The views of a scene show one set of named points, each view turned or mirrored, shifted and resized as a whole, with a little noise and some points left out.

Scene 1
View 1
bunal: [  9  18 -17  27  -3  47 -22  -9 -21 -41  -9  -2  15  -8  10  39   4  19
 -23  -7 -29   7  -7 -18   9 -10  22   7 -17  82   2 -40 -10  39  -4  -9
   7 -16 -20  16   4  41 -45 -29  -3 -31   1 -20 -15]
maz: [  2  37  -1  -2   0 -22 -21 -20 -24 -13  32  12  35   9  -2 -14   1  22
   1 -33 -27   2   6  -7 -24  12  -3   5  10  13   9 -16 -18  33   3  16
   4 -33  25   3  -6  38   2 -24  13  -3 -20   7   7]
Bekuf: [ 17  16  22   3   0  10 -17 -51 -41 -20  -4  42  27   9  -5  -2   8  21
  19 -24 -19  13 -19 -16 -11   5  18 -12 -14   7   5 -18  20  35  14  13
   3   1   6  -6 -27  34 -25 -29  31  -3 -20 -35   3]
Vope: [  6  30  17  -3   0  -6  -9 -37 -33 -21  19  25  24   5  -7  -5  12  33
   6 -25 -22  -5 -10 -14 -26   8  10 -11   8   3  12 -20  -1  31  16  17
   3 -18  24  -7 -17  32  -2 -24  17  -1 -24  -3  -3]
pum: [ 35   1 -33  28  11  -3 -60  -3 -40 -29  -9  36  27   5   6  40  -8  13
   6  -8 -25  14 -24  30 -22  10  36 -27   6  51   2  -9   6  52  25  -2
  18 -48  26 -10  18  76 -24  -1 -16  -8  -3 -19   3]
Lave: [  4  34 -11  21  -5  32 -12  -7 -15 -39   8   2  20   0  -4  27   4  33
 -29 -12 -31  -6  -7 -18  -4  -1  11   3 -10  68  10 -39 -19  35   1   1
   6 -23  -1   4   1  44 -22 -28   2 -31  -5  -4 -21]
fita: [ -8  15  -7  -9  16 -35 -20   2 -25 -10  18   3   5 -18  33 -16  -4 -19
   8 -26 -15   8  20  13  -3  -7  10  16  19  17   9 -11 -11  19  -9   0
  11 -37  24  31  12  15  -7 -25   3   3  -3   7  22]
Sote: [-20   7  -3 -17  28 -33   2  18 -24 -17   6   1 -27 -40  47 -11   1 -32
   5 -13  -1  -6  18  23   7 -22  23  11  27  18  20 -11  -1   3 -12 -11
  15 -31  31  41  14  -2  -7 -25  -2   6  11  11  12]
Rozop: [ 10  14  -1  18   2  31 -17 -20 -30 -34 -14  22  14  -6   8  22   2  11
  -4 -12 -21  12 -14  -8   6  -8  23  -2 -18  51   7 -27  10  34   0  -4
   8  -8  -6   8  -8  36 -37 -29  14 -20  -3 -31  -5]
Puzeg: [-12  23  16 -16   7 -12   2 -21 -26 -17  16   5   2 -17  21 -18  12   0
   6 -24 -13  -2  13 -14  -1 -10   9  14  11  11  11 -21  -6  15  -6   5
   5 -11  11  26  -9   1 -13 -34  15   0 -10  -1   7]
letu: [-24  26  15 -28  12 -25  15  -8 -21 -19  27 -13 -16 -31  29 -20  15  -4
  -2 -20 -10 -17  25 -13  -5 -15  10  17  28   6  17 -24 -16   4  -9   4
   6 -18  21  36  -1 -11   0 -33   3   4  -8  24   3]
Pok: [ -6  17  34 -14  20 -29   7 -26 -40  -9  -2  58   5  -4   6 -32  -3  -8
  29 -26   0   4 -15  19  -8  -3  17 -14  -5 -25  24   3  32  11   9  10
  11  -3  42   1 -26  17   4 -28  45  12  -5 -28  15]
nazem: [-19  26  16  -5  23 -15  21  12 -23 -26  -5  37 -14 -17  12 -10  -8  -9
  -4 -12   1 -12 -11  28   4 -15  20 -10  -2  15  33  -8  18   4  -1  -2
  15 -14  43   9  -9  17   6 -25  27  -7  15 -11  -5]
fuz: [ -9   6 -17   5  11  16 -14   6 -16 -32  -2 -25 -12 -35  44  17   7 -14
 -17  -8 -19   5  21 -10  21 -25  22  27   6  70   3 -36 -18  20 -21 -18
  11 -21 -14  49  19   6 -43 -33 -15 -19   8   4   0]
luz: [ -2  23  13   3  -1  32   7 -25 -26 -40  -3   7   1 -15   5  18  16  27
 -14  -9 -19 -10  -8 -26   3 -12  22  -2  -5  41  14 -36   0  23   5   1
   4  -1  -4  11 -13  18 -27 -33   9 -18  -5 -11 -20]
Rur: [ -7  17  -7   8   7  11 -16  -3 -16 -22   1  -4   9 -13  31   0  -4 -16
  -5 -22 -21  17  15  -6  22 -16   9  29 -13  55   1 -26  -9  23 -23 -10
   9 -14 -10  36   4  15 -37 -38  12 -18   5 -16  12]
zar: [-10  36  38 -16  -6  15  19 -49 -29 -27  17  13  11  -6  -7 -12  24  38
  -1 -23 -17 -15  -3 -40 -11  -4   7  -2   0   1  15 -33   1  19   8  17
  -3   9   5   4 -33   5 -10 -40  30  -6 -21  -5 -14]
Dolez: [  8  14  -5  -3  14 -31 -32 -17 -34 -10  16  20  20  -3  18 -11  -2  -6
  19 -27 -19  13   5  12 -17   4  12   3  15   9   5  -5  -3  31   4   6
   9 -34  27  13   3  32 -10 -19   8   7 -13  -3  22]
Gikeb: [-14  29   9  -3   1  15   8 -14 -19 -31  14  -8   0 -18  15   0  13  13
 -17 -16 -19  -9  11 -24   6 -14   9  17   1  40  13 -35 -12  17 -11   0
   4  -9   0  25  -6   7 -20 -38  10 -15  -5   3 -10]
Bateg: [-14  19 -25  14  12   9 -15  25  -7 -26   2 -17  -1 -21  38  10 -11 -23
 -22 -14 -21  11  22   5  24 -20  12  33  -5  77   8 -29 -20  20 -30 -17
  13 -29  -6  45  22  19 -34 -35  -4 -26  15  -2   5]
ribez: [  5  26 -19   7   2 -10 -33  -7 -22 -18  23  -3  28  -1  14   3  -1   8
  -6 -26 -30   8  13  -4 -12   4   5  13  10  40   1 -23 -25  36  -5   4
   6 -41  11  18  11  38 -16 -25  -2 -11 -13   8  10]
Kolim: [ 12   0  -5  -4  20 -30 -30 -11 -41 -16   1  26   2 -17  26   3   3  -9
  21 -16 -11   7  -5  22 -17  -3  29 -12  21  10   9  -5  10  28  12  -1
  15 -35  32  13   6  32 -12 -12  -2  10  -6  -7  15]
Nonuf: [ -6  25  32 -11   6   5  14 -36 -32 -27   3  30   2  -9   0  -8  14  20
   7 -18 -10 -10 -11 -16  -9  -7  18  -9  -2   1  18 -22  15  16  11  10
   5   3  18   4 -26  12  -9 -31  29  -2 -13 -15  -7]
Regok: [ -3  25  19   8  -8  55   1 -43 -24 -31  -9   3  15  -5  11   6  13  14
  -9 -22 -24  15   3 -49  25 -17   9  24 -34  53   0 -44   1  29 -18   0
  -2  22 -40  25 -24   6 -53 -50  32 -26  -9 -37  -6]
Tum: [ -8  13  14   0   9  17   6 -19 -28 -32  -8  12  -9 -21  18   8  10   2
  -5  -9 -11  -2  -2 -14  10 -17  23   3  -5  33  14 -28   8  16  -5  -4
   8   0   0  20 -10   8 -27 -33  14 -12   1 -16  -8]
bekir: [-10  28   8 -17   9 -38  -8 -17 -27  -9  33   7  13  -8  15 -23   8   7
   8 -30 -17  -4  15  -3 -21   0   3   8  25  -4  13 -13 -13  20   2  12
   5 -31  32  16  -3  16   7 -25  11   8 -17  17  13]
View 2
Regok: [  3   0   6 -10   7 -11 -10  23 -11  -9  19   8  -2  14 -16  -8 -22   9
  -1  11  -3   6  -8  -7  18 -13 -24  -6   3   0  -8  15  -3  10  22  -1
  -4   9   2  -2  17  -6  -6 -24  10 -25 -24   2 -12]
Tum: [  5  -1   9  -4   3  -2  -7   6   2  -1   7   5  -7   5  -7  -9  -9   4
  -8   2   0  12  -2 -11  17   2  -6  -6   5   2  -3   8  -4   7   4  -2
 -10   3   4  -2  11   7  -3  -1   2 -11 -20  -2   4]
pum: [  3 -20   5 -10  15   0  21   4   1  16  21   1  18  -2  -9 -14  21 -17
 -13   7 -22  27   7 -14  25   9  10  12  32  13  15  -2 -24 -15   2  15
  -8  -4  13  -8  -8  17  12   8  31  -8   9  -4  11]
fita: [ -1   2  12 -10   2   9   5   4   2  19  -4  -5   6   9   6  -2  18   9
  -1 -13  -8   4  -2 -14   9  18  -4 -16   7  -4  17  11  -5  -1   3   1
 -11  -1  -3  -3   9  18   6   9  -3   9  -1  -7  14]
luz: [  6  -7   5   4   3  -5  -7   4  -6  -3  10   5  -5  -3  -7  -5 -10  -3
  -1   6   0  13   0 -11  19  -3  -4   0  11   7  -9   5  -6   5   9   3
  -2   7  10  -1  10   2  -2  -9   8 -17 -24  -2   1]
ribez: [ -1  -8   7   0   4   2   7   9 -11  17   3  -5  14   3   3   1  19  -2
   5  -4 -15   6  -4 -13  15  12  -9  -8  17   4  15   9 -11  -7  13   7
   1   6   3  -4   8  11  11  -7  12  -2  -1  -5   6]
Vope: [  9 -11   6  -5   9  -1  10  -9 -13  13   3  -4  15  -4  -1   4   7   1
  12  -9   0   6   8 -17   2  -7   8   1  16   1  -6  -5  -9   1  14  13
  -8  -2   9   2   3   3  -6   0   7  -3 -11   4  -4]
Lave: [  2 -13   3  10   7  -6  -7  10 -15   2  12   3   1  -7  -2  -4   6 -10
   1   3 -11  15  -4 -13  25   5  -8   0  17  12   3   6 -14   2  15   9
   4  14  11  -2   9   0   8 -17  25 -20 -12  -3   3]
Gikeb: [  2  -1   8   6  -1  -1 -10   7  -8   2   0   1  -6   0   1  -1  -1   3
   3  -3  -1   6  -5 -11  16   7 -11 -12   5   3  -1  11  -3   7  10   0
  -2   9   4  -2  14   4   2  -9   1 -10 -20  -4   5]
zar: [ 11  -5   6   0   4  -4  -2  -7 -14   3   0   0   3  -3  -2   6 -11   6
  15  -6  10   1   5 -15   0 -15   2  -3   6  -3 -18  -1   0  11  17   7
  -6   2   9   5  10  -4 -13  -8  -4  -9 -27   4  -9]
Kolim: [  5  -6  11 -14   6   8  16  -4   9  19   5  -3  11   6  -2  -8  14   1
  -9  -5  -7  13   7 -15  10  10   9  -1  16   1  10   2  -9  -7  -3   5
 -15  -9   4  -4   0  20   2  18   2   6  -1  -4  13]
maz: [  4  -9   7  -3   9   2   9  -3 -16  20  -1  -6  17  -1   6   6  20   1
  16 -15  -7   3   3 -18   4   4   2  -6  15   0   8   0 -10   0  18  13
  -5   3   6   1   4   5   2  -4  10   3  -1   1   1]
Bateg: [ -8   2  11   0   0   3 -15  24   1   3   5   4 -10   9   1 -11  10   3
 -13   0 -17  13 -16  -9  31  26 -24 -20   4   4  22  22  -8   3   5  -4
  -2  14  -3  -7  17  13  15  -8  12  -9  -5 -11  17]
bunal: [  0 -10   4   4   5  -7  -6  21  -8  -3  20   7  -1   1 -11 -12  -2  -9
 -10  15 -15  18  -7  -8  32   5 -16   1  17  13   5  12 -14  -3  11   4
   4  12   8  -6  10   4  12 -18  25 -24 -14  -6   3]
nazem: [  4  -2  13  -7  12   5 -11  -8  10   6  -1   5 -13  -3   3 -10   6   7
  -7 -19   3  19   3 -21  12  14  10 -12   1  -3   2  -2  -8  18  -2   6
 -25   1   4   1   5   9 -10  18   9  -1  -7   2  16]
Puzeg: [  3   2  11  -6   0   3   0   1  -2  10  -3  -2   1   8   1   1   3  10
   5  -9   1   2  -1 -13   5   5  -5 -13   4  -4   2   9   0   5   8   0
 -10   1   0  -1  12   9  -3   1  -7   1 -14  -3   5]
Rozop: [  4  -9   6 -10  11  -5   0  12  -1   1  20   7   1   4 -13 -14  -5  -2
 -10   8 -10  18   0 -12  22  -1  -6   2  14   6   1   6 -12   2  10   6
  -9   4   7  -4   5   4   0  -7  20 -18 -11   0   0]
Pok: [  9  -1  13 -26  18   4   7 -13   8  14   2   2   4   7  -3  -7   1  16
   0 -21   6  11  11 -22  -4  -3  17  -8   4 -12  -3  -7  -6  14   4   9
 -33 -11   2   4   1   7 -21  22   2   5  -4   9   2]
Bekuf: [  9  -8   6 -20  15  -5  14   0  -5   9  16   3  16   8 -13  -5  -6   4
   2  -1  -2  11   9 -15   4 -17   5   6  15  -1  -8  -4 -10   3  15  12
 -16  -7   7   0   1   0 -13  -1  12 -10 -10   7 -10]
fuz: [ -4   2   9   5 -10   3 -10  21   4   3   4   1 -10  10  -1  -8   3   0
 -13   9 -11   8 -12  -5  30  23 -23 -15   7   8  14  24  -2  -6  -1 -10
   4  10  -1  -9  18  18  16  -8  -3  -7 -17 -15  17]
bekir: [  4  -3  10  -3   1   8   8  -7  -7  21  -9  -8  11   1   9   7  18   8
  12 -17  -1  -1   4 -17   0   9   3 -13   9  -4   6   3  -3   0   9   6
  -8  -1   3   1   7  11   0   6  -6  10  -7  -2   7]
Dolez: [  3  -5  11 -15   8   6  15   0   0  21   2  -5  16   8   1  -2  18   5
   2 -10  -9   6   4 -15   6   8   3  -6  14  -3  13   4  -9  -5   7   8
 -12  -6   1  -2   3  15   2   8   4   7   2  -2   7]
letu: [  3   4  12   5  -9   8  -6  -5  -1  11 -14  -6  -6   2  11   5   7  10
   7 -14   6  -2  -2 -13   5  15  -5 -19  -1  -3   2  11   4   6   2  -4
  -6   3   0   0  16  12   0   6 -18   8 -20  -8  13]
View 3
Bekuf: [ 12  -7   2 -13   8  12 -11 -24 -16  14   9   7   7   0 -15  -1   3 -22
   9 -13   1  -9   5  -1   6   9  -9 -14  -2   9  -8 -12 -15   7 -13  19
 -11  -2   0   6 -19  14  10   3  -2   8 -32   3  -7]
Rur: [-21 -18 -13  -9   5   5   9   8 -18  11   1   4   0  12 -15 -15   6  -3
   4  -9  20  -2  -7  15  -7   6  -5  12  24 -14   5   0 -16  11 -15  -9
   1   6  -4   8  -9   8   7   9  15   3  -7 -12  -5]
Lave: [-13   2  -4  -5  12  12   4   3 -19   5   8  13  -3   8 -16 -16 -17   1
   7  -5  20 -11  20  -6   6  14   2  17  13 -13  -1   0  -6  11  -9  -1
   0   1  -9  25 -28 -12 -11  -9   4   8 -14  -6 -14]
Rozop: [ -8  -9  -2  -8  17  12   2  -5 -21  18  10   8   4  12 -20 -15  -5 -10
  -1  -9  12 -10  10   2   3   2  -5   9  14  -6   2  -4 -17  11 -16   7
  -8   7 -10  18 -22  14   1   0   5   8 -22  -4 -11]
Sote: [-11 -13 -26  -8  12  -5   0  20  -7  10  -1 -24  -2   3   4 -12  27 -25
  -4  19  30  23 -13  12 -16   4   5  17  28   2  -6   0 -10  13   9   3
 -13  -3   7 -14   4   2  10   9  12  -3  18 -20  -4]
Vope: [ 12   2  -3 -12   4   9 -11 -16 -10   1   6   2   1  -7  -5   1   1 -21
  14  -1  10  -2  10  -7   5  21  -1  -8  -3   9 -14  -8  -7   6   1  16
  -7 -11   5   3 -18  -9   3  -3  -3   6 -20   1  -6]
Nonuf: [ 15  -6  -9 -17   0   9 -10 -19 -15  18   4  -2   6   1  -1   0   7 -24
   7  -2   5   4  -1 -13  -2   9  -5  -2   8  20 -10 -13  -6   4 -10   4
 -10  -3  -2   4 -16   1   4   2  -5   3 -12  -3   2]
maz: [  0   4  -5 -12   1   5  -7  -5  -9 -12   2   1  -5 -12  -6  -3   3 -16
  20  -2  19  -2   7   5   5  28   7  -8  -3  -4 -10  -3  -9  12   8  14
  -1 -15  11   1 -11 -18   3   3   6   4 -16  -6 -11]
bunal: [-24  -9  -6  -1  17  11  10   8 -21  15  10  15  -1  17 -24 -19 -17   4
  -2  -8  20 -13  17   2   3   5  -6  22  21 -19   6   2 -13   9 -16   0
  -2  11 -14  25 -31   5  -5  -9   4  10 -17  -5 -16]
Kolim: [ -1  -4 -11  -6  23  -1 -10   5  -8   5   9 -14   0  -3  -7  -9  18 -32
  -2  11  23   8   6  11  -2   9   3   0   7   1  -9  -3 -17  16  11  30
 -21  -8  10 -10  -6  13  12   3   6   7 -10  -9 -15]
Pok: [ 24  -4  -5 -27   9  10 -16 -22 -13  17   0 -14   9  -6   2  -3  29 -44
   9   0   5  10  -9   0  -1   7   3 -16   0  26 -12 -18 -15  16  -3  12
 -18 -10   8  -7   2  15  12  23   7   0 -14 -12   0]
pum: [ -9   7   5  -3  45  10  -8   7 -15   2  19  -1  -1   3 -24 -24  -1 -24
  -4   5  27 -11  34  12  13   9  11   5  -1 -18  -2   0 -23  25  10  42
 -23  -6   3  14 -20  16  -2  -3   8  17 -28  -6 -34]
Regok: [-12 -24  -8  -9 -11  11   8 -12 -24  23   3  20   6  16 -21  -3 -10   7
   6 -24   1 -13  -9   1  -4   2 -21   7  24  -5   4  -6 -12  -3 -34 -16
   7  14 -15  18 -24   9   7  -1   1   3 -22   2   5]
ribez: [-17  -4  -9  -3   7   2   1   9  -9 -10   5   3  -6  -3 -14 -10   0  -7
  12  -1  27  -3   8  13   2  23   4   4   8 -18  -4   4 -12  12   7  12
  -1  -8   7   2 -12 -12   4  -2   9   6 -12  -7 -16]
Gikeb: [-10 -11 -16  -8  -5   4   5   3 -15  11   1   3  -1   6  -6  -5  -2  -4
   6  -1  17   3  -3  -4  -6  12  -6  15  23   0  -5  -2  -3   3 -10 -10
   2   1  -5   8 -17 -12   1  -4   2   2   0  -8   0]
Puzeg: [ -2 -13 -17 -10  -5  -1  -2  -1 -10   7   0  -6   0  -1  -2   0  12 -17
   8   1  15   8 -10   4  -9  13  -5   3  15   5  -9  -3  -8   4  -2   1
  -4  -5   5  -7  -6  -4  10   3   4   0  -3  -7   1]
fita: [-11  -9 -15  -9   5  -3  -1  11  -8  -5  -1 -10  -5  -5  -5  -9  19 -19
  10   6  27  10  -7  18  -7  18   4   2  13  -7  -6   1 -13  14   8  10
  -6 -10  12 -12   1  -4  12  10  14   1  -1 -13  -9]
Tum: [ -4 -14 -14  -8   6   6   1  -1 -16  22   4  -2   5  11  -8  -8   5 -13
  -1   0  13   3  -3  -2  -7   2  -8  13  22   5  -3  -6  -9   6 -14  -2
  -8   6  -7   8 -17   8   5  -1   2   3  -5  -6  -2]
fuz: [-33 -21 -23   4   7  -3  13  26 -14  12   4  -2  -4  15 -15 -15   1   3
  -7   4  29   4  -4  13 -13   4  -7  29  38 -19   4   7 -11   6  -7  -7
  -2  10  -6   3 -14   2   8  -6   9   4   7 -12  -7]
Bateg: [-35 -15 -18  -4  11   2  15  27 -17   7   0  -1  -6  14 -15 -24   5   3
   0  -1  32   1  -3  19  -9   6   3  26  33 -24   8   7 -14  16  -6 -13
   1   7  -6  10  -7   0   1   7  20   1   5 -19 -11]
nazem: [ 10   1 -11 -26  16  12  -6  -2 -15  20  -2 -16   4   5   6 -17  21 -34
   2  10  18  14  -2  -4  -3   2  13   9  16  16  -6 -13 -10  21   0  -3
 -15  -4  -3   6  -2   3  -3  17  12  -3   4 -21  -4]
View 4
nazem: [  2  -2  10  21   0  10  -4 -23  -3 -14  -1  -4   5   9  -2   4  24  -6
 -11  -1 -16 -18  -7  -7  -2  13  18  27  -2   3   0  -5   7  -4   4  19
  27  -3  -2  -6  -6 -12  -6  20  -1   6   7   5 -19]
Gikeb: [  6  -3  13   9 -17   1 -15  -7  -2  11   0  -6  -2   0   6  -1   5  -5
 -15   4   1  12  -6   4   7   6   8  13  -7   1  -6  -5  -8   2   9   5
  15  13   0  13  -8  10   7  -4   1  14   1  -6  -7]
fuz: [ 19  -4  -3   6  -9   6 -23   7  -5  -2   2  -7   1   4  20   2  24  -7
 -25  13  -2  17   2  -3  12 -15  10  -4  -6  -5 -30   3  -8   5   3   1
   7  15   4   7 -14  19  27  -8   9   8  -3  -1  -8]
Puzeg: [  3   3  24  10  -8   1  -4  -9   7   4   8  -7   1  -4   8  -8  13  -6
 -10  -5  -2   1 -19  -2   1   7   6  16  -5   2  -7   2   0   0   7   8
  18   9   5   8  -5   8   0   7  -4   1   0  -3   0]
luz: [ -3  -5   9   7 -21   4 -19  -5  -5  15  -8  -4  -1   2   2   8   3   2
  -7  20   6  11  -3  12   4  11   4  13  -7  -4   4  -9  -1  -8  16  -1
  12   7  -3   6  -5  -1   7  -3  -3  14   3  -6 -14]
ribez: [  7   1   0   4 -13  -9  -7 -12   9   5   4 -14   2  -6   9  -6  12   0
  -7   3   7  -3  -7   6  18  -4   6  12 -14  15 -13  11  -1  -9   7  16
  -5  -1  -5  -2 -12  30   5  -5   3  -5  18  -9   5]
Nonuf: [ -9   0  27  10 -13   4  -5 -15   4  10  -1  -3   1  -2  -4   0   6   0
   1   5   2  -4 -18   8  -5  21   4  24  -3  -2  12  -7   6 -11  15   5
  21   3   0   5  -1 -11  -8  13 -11   4   2  -3  -9]
bunal: [  3 -10 -13  -3 -20  -3 -30   1  -7  11 -10  -9   2   4   4  14  14   8
  -9  33  14  18  11  14  20  -7  11   5  -8  -3 -11  -7  -4 -16  15  -1
  -9   2 -10   6 -14   9  19 -14   3   8  12  -6 -13]
letu: [ 11   5  23  20 -10   7   2 -10   4   0   7  -7  -2  -3  16 -12   7 -15
 -21 -14 -13  -2 -21  -5  -4  10   2  12 -10   7 -10   6  -4  13   1  12
  30  17  10   5  -3  18   1   7   3   9  -6  -3  -1]
maz: [  0   2  11   7 -14 -12   2 -22  13   8   4 -14   1  -9   0 -10   4   2
   0  -5   6 -11 -14   8  12   9   5  24 -13  20   1   7   1 -10   8  21
   2  -3  -6   0  -7  24 -10   1  -2  -6  20 -11   7]
Dolez: [  2   6  12   7  -2  -6   3 -15  14  -5   9 -14   6  -6   8  -9  23   0
   0  -2   4 -17 -18   1   6   2   6  16  -9  10 -11  15  10 -14   5  17
   4  -5   2  -7  -8  14  -3  10  -5 -18  16  -3   6]
Bateg: [ 19  -8  -8   5  -5   1 -24  -2  -3  -8   5  -9   4   7  12   4  31  -7
 -27   6  -4  14   9  -9  21 -18  21   7  -3   3 -33   1 -10   2   0  11
   3   7  -3  10 -19  20  23  -7  11   7   5   0  -9]
Lave: [  2  -8 -10   3 -24  -5 -20 -10  -4  14 -10 -10  -1   3  -1   9   2   6
  -7  21   9   9   8  16  21   2  10  15 -13   9   0  -7  -6 -13  13   8
  -3   1 -12   3 -11  15   7 -12   4  13  17 -11 -11]
Sote: [ 17   4  10  22   4  13  -1  -8   0 -19   7  -6   6   4  20  -6  31 -15
 -25  -8 -19 -13 -14 -13  -3   0   8   5  -6   3 -24  12   4   8  -3  15
  27   9  11  -8  -8  11   9  15   6   1  -2   6  -6]
pum: [  1  -1 -26   0  -7  -4 -10 -13   2  -8 -11 -15  10   3   6  11  26  16
   6  34  11 -25   4  18  19  -3   6   5 -17   8  -9  14  19 -36  13  15
 -19 -20 -11 -30 -12  10   8   2   0 -18  34  -2  -7]
Regok: [ -6  -9  23  -9 -19  -5 -33   3  -1  23   4  -2   0  -2  -4   7  13   4
  -3  20  20  36  -2   6   9   1  14  19   6 -13  -5 -19 -12  -7  15 -11
   3  10  -5  34 -11  -9  13  -9 -11   9  -4  -6  -8]
fita: [ 12   5  12  12   0   0   1 -12  10  -8  11 -11   5  -3  14  -9  26  -7
 -14 -10  -7 -12 -16  -7   6  -2   9  12  -9  10 -21  14   3  -1   0  18
  11   3   5  -3 -10  20   3   9   1  -8   8   0   4]
Rur: [  7  -6   7   1  -5  -2 -23  -3   2   0   7  -7   4   2   5   3  28  -3
 -14   8   5  15   0  -5  15  -9  19  15   1  -2 -21  -3  -8  -4   5   6
   3   5  -4  16 -14   7  14  -1  -1   1   4   0  -7]
Kolim: [  3   5   8  10   0   3   3 -11   7 -10   4 -11   8  -2  13  -4  26   1
  -1   8  -2 -24 -18   3  -1   5   1   8 -11   4 -11  16  17 -17   7  14
   8  -5   5 -19  -6   6   2  15  -4 -17  14   1  -1]
bekir: [  4   7  22  14  -9  -3   8 -17  12   2   9 -11   0  -9   9 -15   9  -5
  -6 -14  -4 -14 -24   0   2  11   2  19 -12  15  -3  11   4  -2   5  19
  16   4   4  -2  -4  21  -8   8  -2  -5   9  -7   8]
Vope: [ -8   3  18   7 -17  -6   1 -18  10  13  -1 -10   1  -7  -3  -5   0   6
   7   5   8 -10 -19  14   3  19   0  24 -12  10  13   2   7 -15  15  13
   9  -3  -3  -2  -2   7 -12   5 -10  -4  16 -10   1]
Tum: [  1  -3  13   8 -10   6 -17  -4  -3   5  -1  -4   2   3   4   5  17  -2
  -9  14   1   8  -7   3   1   6   8  13  -1  -7  -6  -6   1  -5  11   0
  16   6   1   7  -7  -6   8   5  -4   7  -1   0 -13]
zar: [-11   0  33   8 -22   0  -6 -13   4  23  -1  -3  -3  -6  -4  -3  -9   0
   1   2   7   8 -19  12  -4  24   0  26  -6   1  17 -11  -2  -5  16   2
  22  10   0  15   0  -2 -10   3 -11  11  -1 -10  -4]

In a view up to two points have been moved. Name them for each view, in the order of its rows, or write none.
view 1: Rur
view 2: fuz
view 3: fita
view 4: pum
